Points on a hilly landscape, in no order, each with its height.
From any point a ball rolls to the lowest of the 2 points nearest to it. It stops when none of these is lower. Distance is the straight distance between rows; heights are no part of it.
K_973 (h 7.48): [ -9   0  -1   8  -9   0   5  -3  25  13   4 -17  -1  -7 -12  -6   4 -21
   0 -13]
K_767 (h 6.68): [  7  12   2  -5  -8   6   6  -6   3   3   1  -3  -9  -3   2 -16 -12  -6
  -6  22]
K_912 (h 4.71): [-12   2  -7 -10   6  -1  -3  -6  -2  12   1  15  16  21  -9  -4  -8  27
   1  -6]
K_316 (h 2.62): [-11  13   9 -11   9  -4  -4  -2   0   1 -19  -4  -4  -8   8  10   1 -14
  -3 -13]
K_909 (h 3.45): [ -4  24  21   0  -7   7  -2   1   3   2   8  -6 -17  -1   3   9  11 -12
  -9  10]
K_413 (h 2.81): [  0  22 -10  28  -7   2  -6  17  -5   4 -14 -16  -9   6  14  15   7  -6
   4  -9]
K_175 (h 6.41): [  5  -6  -9  -8  10   9   6   9  12   0  12  26  -2 -11  26  -3  -1   5
  -5  10]
K_329 (h 3.74): [ -4   6 -19   3   5   5   6  17 -10   1  -3  -5 -11  12  -3  12  -4 -12
  -6 -11]
K_673 (h 8.63): [ -3  12  -4  -8   3  12  -7 -13  -3 -10  12  14  -9 -14 -36  -3 -19  -5
  -7   7]
K_230 (h 2.89): [  2   2   2 -10  -3 -14   7  -8  -5 -22   3  15  -9   6 -20  11  -1   9
  -6  -9]
K_927 (h 5.68): [-2 -4 -5 -6 -9 16 11  0 13  0  5  1 -7 10 19 -7 -3  9 -6  5]
K_938 (h 5.45): [ 11  -9  16  -3   2 -21   3  -3 -19  13  -5   6  22 -11 -19   6  16   2
   9  -1]
K_253 (h 4.74): [ -4 -18 -11   9  -2   1  12  12   0  -2   1   0   2  18  -1  -1   5   6
   8  -7]
K_212 (h 3.67): [  7  14  -1  -5   4   3  -2   7 -12 -11   7  -1  -1  -2 -28   3   0  13
   0   2]
K_471 (h 4.63): [  1  -7  -3  10 -18  -7  -5   2  11   6 -14 -23   1  31  22   2  -6   4
  -3   5]
K_934 (h 5.21): [ -6 -13  -7   7  -7   4  14  -4  14 -10  -1   6  -6   9  15  -1   8   8
   4 -10]
K_510 (h 6.26): [  1 -12  -2  -7   9  10   1   5  -8  11   9  -1  10  11  -9  -4   3   9
   3  14]
K_320 (h 7.75): [ -9   7 -18   2   4  12  -1  -5  24  16  -2 -17   6  -5  -6  -4  -1  -6
  -7 -18]
K_29 (h 7.24): [ -4  -2  11  22  -9  13   5   4  12 -14  -6 -18  -6   1   4  -4   7   1
  10   2]
K_800 (h 6.07): [  2   5   1 -13   5  -1  -4 -15   0  14   4  -2   6   3  -1 -15 -24  -8
 -10  28]
K_119 (h 6.31): [-15 -15   6  -8  18  -7   0  12 -19  -6  -8  21   7   6  21  -9  -1  -1
  10   6]
K_297 (h 4.29): [ -4 -17 -15   1   4  -7   5  15   5   8   6   3  -7  10  -5   3   1 -11
  -1 -14]
K_724 (h 5.23): [  7 -11  -5 -25  -1  -9  -4 -11   3   6  -5  -5   2   8  -1 -13 -23   0
  -3  14]
K_925 (h 7.54): [  0  -4  -2  25  -1  27  -2   5   1  -9  10 -13  -5  -6   1   5  10  -1
   6   0]
K_242 (h 3.75): [ 10 -15   4  21  -7   3   3 -25   1   7   3  -6  21   6   3  -2   7   4
   5  10]
K_420 (h 8.33): [ -4   3  10  -2  -3   7  -3   8  12   8   2 -21  13 -16 -17 -10  16   6
  10  -5]
K_233 (h 8.02): [  0  -9   6   1  -6  -1 -14  -1  16   7  -6 -27   4 -14   1   3  15  -1
   1 -11]
K_630 (h 6.69): [-12  -4  12  24 -18   1   9  -1  15   3 -15 -23   2   1  15 -21   3   0
  14  -5]
K_731 (h 3.96): [  4 -20 -12 -12  -4  -5  -7 -13   3  19 -15 -18  18   9   7 -11 -25   0
  -6  12]
K_586 (h 5.30): [ -7  11  -4  17   1  -5 -10  -5  -9  -7   3 -12   5  -3   5 -13 -10  -4
   9   8]
K_740 (h 6.09): [ 11 -15  14   2 -10 -23   4 -20  -3   1 -14   5  18  -9 -15   5  16   7
   9  -3]
K_313 (h 6.58): [ 11 -19  11   4  -4 -13  -2  -6  -4  -9 -10  -7   3  -9   0   2  11  -3
  10  -6]
K_950 (h 3.29): [ -4  15  10 -14  15  -1 -17  -1  -9  -4  -2 -11  -4 -17   8   8   0 -14
  -8   5]
K_745 (h 4.72): [ 15  10  12  -5  -3   2   7   5 -15 -11   5   8 -14   2   0  12   1  -3
 -14  17]
K_256 (h 5.18): [  3 -13  -3  -6  -8  -8  -2  11   1  16 -16 -12   1  22  10   3   7  -3
  -6  -1]
K_814 (h 7.33): [-7  4  1 -7 -2 -3 18  6 -1 -3 12 33 -6  9 -4 10  0  5 -3  2]
K_50 (h 4.35): [ -9  -7 -18   4  -3  -8   5 -23  12  -9  -1   0   9  13 -21   0 -13  11
  -1 -20]
K_407 (h 6.74): [ -4  17  -5  10  -6  -6  -6  19  -1  -3   9   5 -18   2   8   7  16  -5
   1 -10]
K_776 (h 3.69): [ 12   5   6  -4  -1 -16  18  -1  -8 -12 -19   9  -4   0 -10   7   7  -1
  -5 -13]
K_704 (h 8.31): [  3  -3  13 -14  -8   0 -13   5  12  -7   6 -20   1 -10 -15 -13   7  11
   4   6]
K_850 (h 7.09): [ 16   8  -8   0   0   1   7  15   5  12  -2  10  -4 -11  19  17  14   5
  -5  -6]
K_472 (h 6.35): [ 10  -6  -4 -17  18  11 -10   6  -7   3   5  12  16   8 -12   2  -9  24
  -1  10]
K_615 (h 4.69): [  1   5  12  -6   8  -8  -4  -1 -20   1   4   1  11  -4 -18  -1   7   0
   8   0]
K_370 (h 8.89): [ -5  19  -6  -4  -2  -1  -3  -3  -6  -1  10   9 -17  -6 -21   2 -16 -15
 -12   3]
K_597 (h 5.87): [  8  -5   9  25 -18  13  19  -4   9  15 -16 -22   3   7   2 -12  -5  -9
  11   3]
K_47 (h 6.00): [-17  14  -2  10  -1 -14  -9   0  -3   6   5   5   6   1  13 -14   5   0
   9  -8]
K_748 (h 7.15): [  5  23  14  -7 -14   3  14 -13   2   2 -12   5 -20  -2  -6  -4 -15  -9
 -11  16]
K_32 (h 7.93): [  9 -20  11 -12  -3 -13 -18   0   9  -4  10 -11   8  -4   3  -9   3  14
  -2  12]
K_961 (h 6.92): [ -3 -27   0   8  -1 -21 -14  -7   8  -2  -3  -3   9  -6   1  -7   0  -6
  15 -16]
K_774 (h 6.10): [ -7  -1 -10   1  11 -20  -3  -2 -20   6  -1  17   9  -2 -16 -19 -21 -12
  22  -6]
K_58 (h 6.11): [  5   3  -8   3  -5  17  10   1   6  -9   5  21 -14  -6  16 -11  -1   9
  -5   8]
K_766 (h 7.64): [ -1 -22  13 -21   9  -8 -19   0   1  -5  16   3  13  10   7   6  -1   7
  -3  14]
K_138 (h 4.99): [-16  -5 -10  -5  10 -14  -3  11  -3   4   3  10   9   3 -12 -28 -17   1
  20  -1]
K_231 (h 3.68): [ -1   9   1  19 -13   4 -12  14   2   0  -6 -20  -7  23  18   4   2   5
  -5  -1]
K_304 (h 7.65): [  8   1 -14  -7   6   4 -13 -10  12   9  -9  -9   3  -9  19   5  -6  -1
 -13  -3]
K_914 (h 7.83): [  4  -9   2  18 -10  17   3   4   4  -2  25 -15   9  -3 -12  -2   5  -5
  11   3]
K_587 (h 5.37): [ -6  -7  12 -10  13  -6  -4 -14  -9  -6  -5   7  17  -4  -5  -1   3  10
   5  -6]
K_832 (h 7.45): [ 12   8 -13  -4   2   9   5  -4  20  24   2  -2   5  -5  19   5   0   5
 -13   7]
K_154 (h 6.94): [  5   2 -10 -10   8  -9 -10  20   3   3   5   3  -4   1  12  10  16   0
  -2  -6]
K_811 (h 5.69): [ 13 -11  -6  -6  -2   7   4  13   2  12  29   7   2  10 -13   1   4   5
   1   8]
K_309 (h 7.30): [-10 -19  11 -20  14 -13 -26  -3 -15  -4  -3  -1  15   7   1   3 -11   1
  -2  18]
K_804 (h 4.65): [ 14 -11  -6  -4   0 -15   2   7 -13   5 -27  -7   1  11  -1  10   2  -2
  -5  -3]
K_959 (h 7.82): [ -2   0  -3   0  -2 -11 -19   0  17   6  -1 -14  -1  -8  25   2   7  -3
   1 -10]
K_600 (h 6.79): [  4  15   4  16 -14  -7  10  10   3   8  -2  -2   9   3   4   4  18   5
   7 -10]
K_876 (h 2.29): [  4  -1  -8 -10  13   3 -14   5  -5 -18  12  -7  -6   2 -14  -3 -14   6
   0  -1]
K_96 (h 7.58): [-15  -9   5  -3   6  13  15   5  -2 -13  12  25 -11   3   2   8   1  -9
  -5   5]
K_428 (h 5.22): [ 11  -7   6  -8  -1   3   9  11  -2  -2  21   5 -13   2  -9   3  -1  -8
  -3  13]
K_851 (h 2.10): [ -4   6  -6  21   4   8  -6   5  -6  -5 -10 -17   5   1   6  13   4  -3
   0 -18]
K_17 (h 4.18): [ 15 -10  -3  -9   6  -6  10   2 -12 -10 -20   4  -6   5   2  17   5  13
  -4  -9]
K_660 (h 7.08): [ 10  28   8  11 -11  -8   7  -8   3   5  -1   6   1   2   1  16  15   5
  -8  -6]
K_38 (h 6.71): [  5  -2  -1 -24  14  -1   8  19  -1   3   1  26   2   0  14   0  -1   8
  -1   6]
K_169 (h 3.87): [  3   4  19   0   5   9 -10  -6  -3  -3   8 -12  -1 -20  11   3   4 -13
   0  17]
K_14 (h 5.88): [-11 -15  11  -8  22   7   1  -6 -14 -16  -6  13   6  -5  12  -1  -7   2
   9   2]
K_244 (h 6.82): [-10 -22   8 -15  11 -16 -20  14 -24   5 -11   6  10  10  15  -4 -10   0
   7   9]
K_975 (h 3.66): [ -5   0 -10   6 -13 -10   8 -12   5 -12   2   4  -5  11 -13   7  -2   1
  -5 -13]
K_638 (h 8.35): [ -1   5 -11   4  -2   7  -3 -26   8 -14  14  26 -13 -17 -14  -7 -19  -5
 -10   7]
K_736 (h 7.76): [ -7  -6  -1   7  -1  12  13  -7   2 -17   8  27 -17 -17   1  17   2 -15
  -7 -11]
K_919 (h 3.53): [ -5   3 -15  -5   2   1   3 -19   5  -9   5  17  10  11 -16  -5  -5  29
   2  -9]
K_400 (h 3.00): [ -6  12 -15  11   7  10  -4   8 -15 -10  -9 -20  -5   1 -15  12  -6 -13
 -10  -6]
K_540 (h 4.89): [  3 -18  -2  16 -12   7  19 -14   8   5  -2 -12  10  -2  -5 -16  -2   1
  12   4]
K_539 (h 7.23): [-13 -12  -6  12   2  -4   0  -5  14   1   2  -6   0  -9   4  -7   8 -17
   9 -21]
K_537 (h 3.30): [  3   5  -6  -7  10  -3   9  -5  -8  -4 -14  -1  -5 -12 -10  11  -7 -12
  -6 -14]
K_69 (h 7.26): [ 20  14  -1   2  -3   2   5   3  15  25  12   8  -2 -14  15   2  11  -6
  -6   8]
K_271 (h 2.69): [ -1  26  10  11  -9  11   0  11  -7  -5  -8  -5 -30 -11   4   7   6 -13
  -9  -3]
K_117 (h 5.65): [ -3  10 -19 -10  13   5 -16  11  -6  11   6   8  18  17 -11  -2  -4  26
  -1   0]
K_545 (h 3.65): [ -7  -1 -11  -7  14   4  -9   7 -10  -4  -4   1   3  -2 -10 -15 -14   6
  11  -5]
K_229 (h 7.89): [  0  10   3  16 -12   0  10 -19   1 -16   3  22 -12 -16   3   6   3  -5
  -2  -6]
K_53 (h 8.12): [ -5  12   3   3   2   2   1 -34   4 -11   7  16  -3 -19 -12   2  -5   2
   1  -6]
K_147 (h 8.25): [ -4  -1   2   3  -2   8   7  14  -1   2  10 -10   5  -8 -15 -20   8  -2
  14   1]
K_255 (h 2.33): [ 13 -21  -2   4  -3  10  -4 -17   0  14  -8 -10  15   9  12  -1 -10   6
  -5  13]
K_488 (h 4.58): [ -5   7  11   9   5   8 -14   1  -8  -5  12 -16   4   6   6  -4  -4  -3
   0  19]
K_506 (h 4.10): [ 13  18  16   0 -12  15   3  -1   4  -7   1 -11 -17   2   5  13   6   7
 -16  14]
K_830 (h 1.91): [ -7  15   4  -6   5   9   5  10   0  -7 -17  -4 -22  -7  14  16   2 -12
 -12 -12]
K_390 (h 6.45): [-11  17   5  10  -9  -9   6  13  -4   7  -2   1  -6   2   8  -8  13 -10
   7  -5]
K_497 (h 7.03): [ -2  10   8 -17   5   0  17  15 -10   5  -3  32 -12  -6   5   7   8   3
  -5   2]

Where does a ball stop that starts at each point below?
K_704 => K_615
K_420 => K_255
K_320 => K_615
K_973 => K_615
K_510 => K_830
K_47 => K_830
K_638 => K_851
K_38 => K_851

Call two points neighbours if one is among the 2 nearest of the other. Go from one point of each pair to the other, from neighbour to neighbour, staying as low as possible. Name the highest point that can't be avoided.
K_230 / K_851 => K_256
K_230 / K_830 => K_776
K_919 / K_830 => K_50
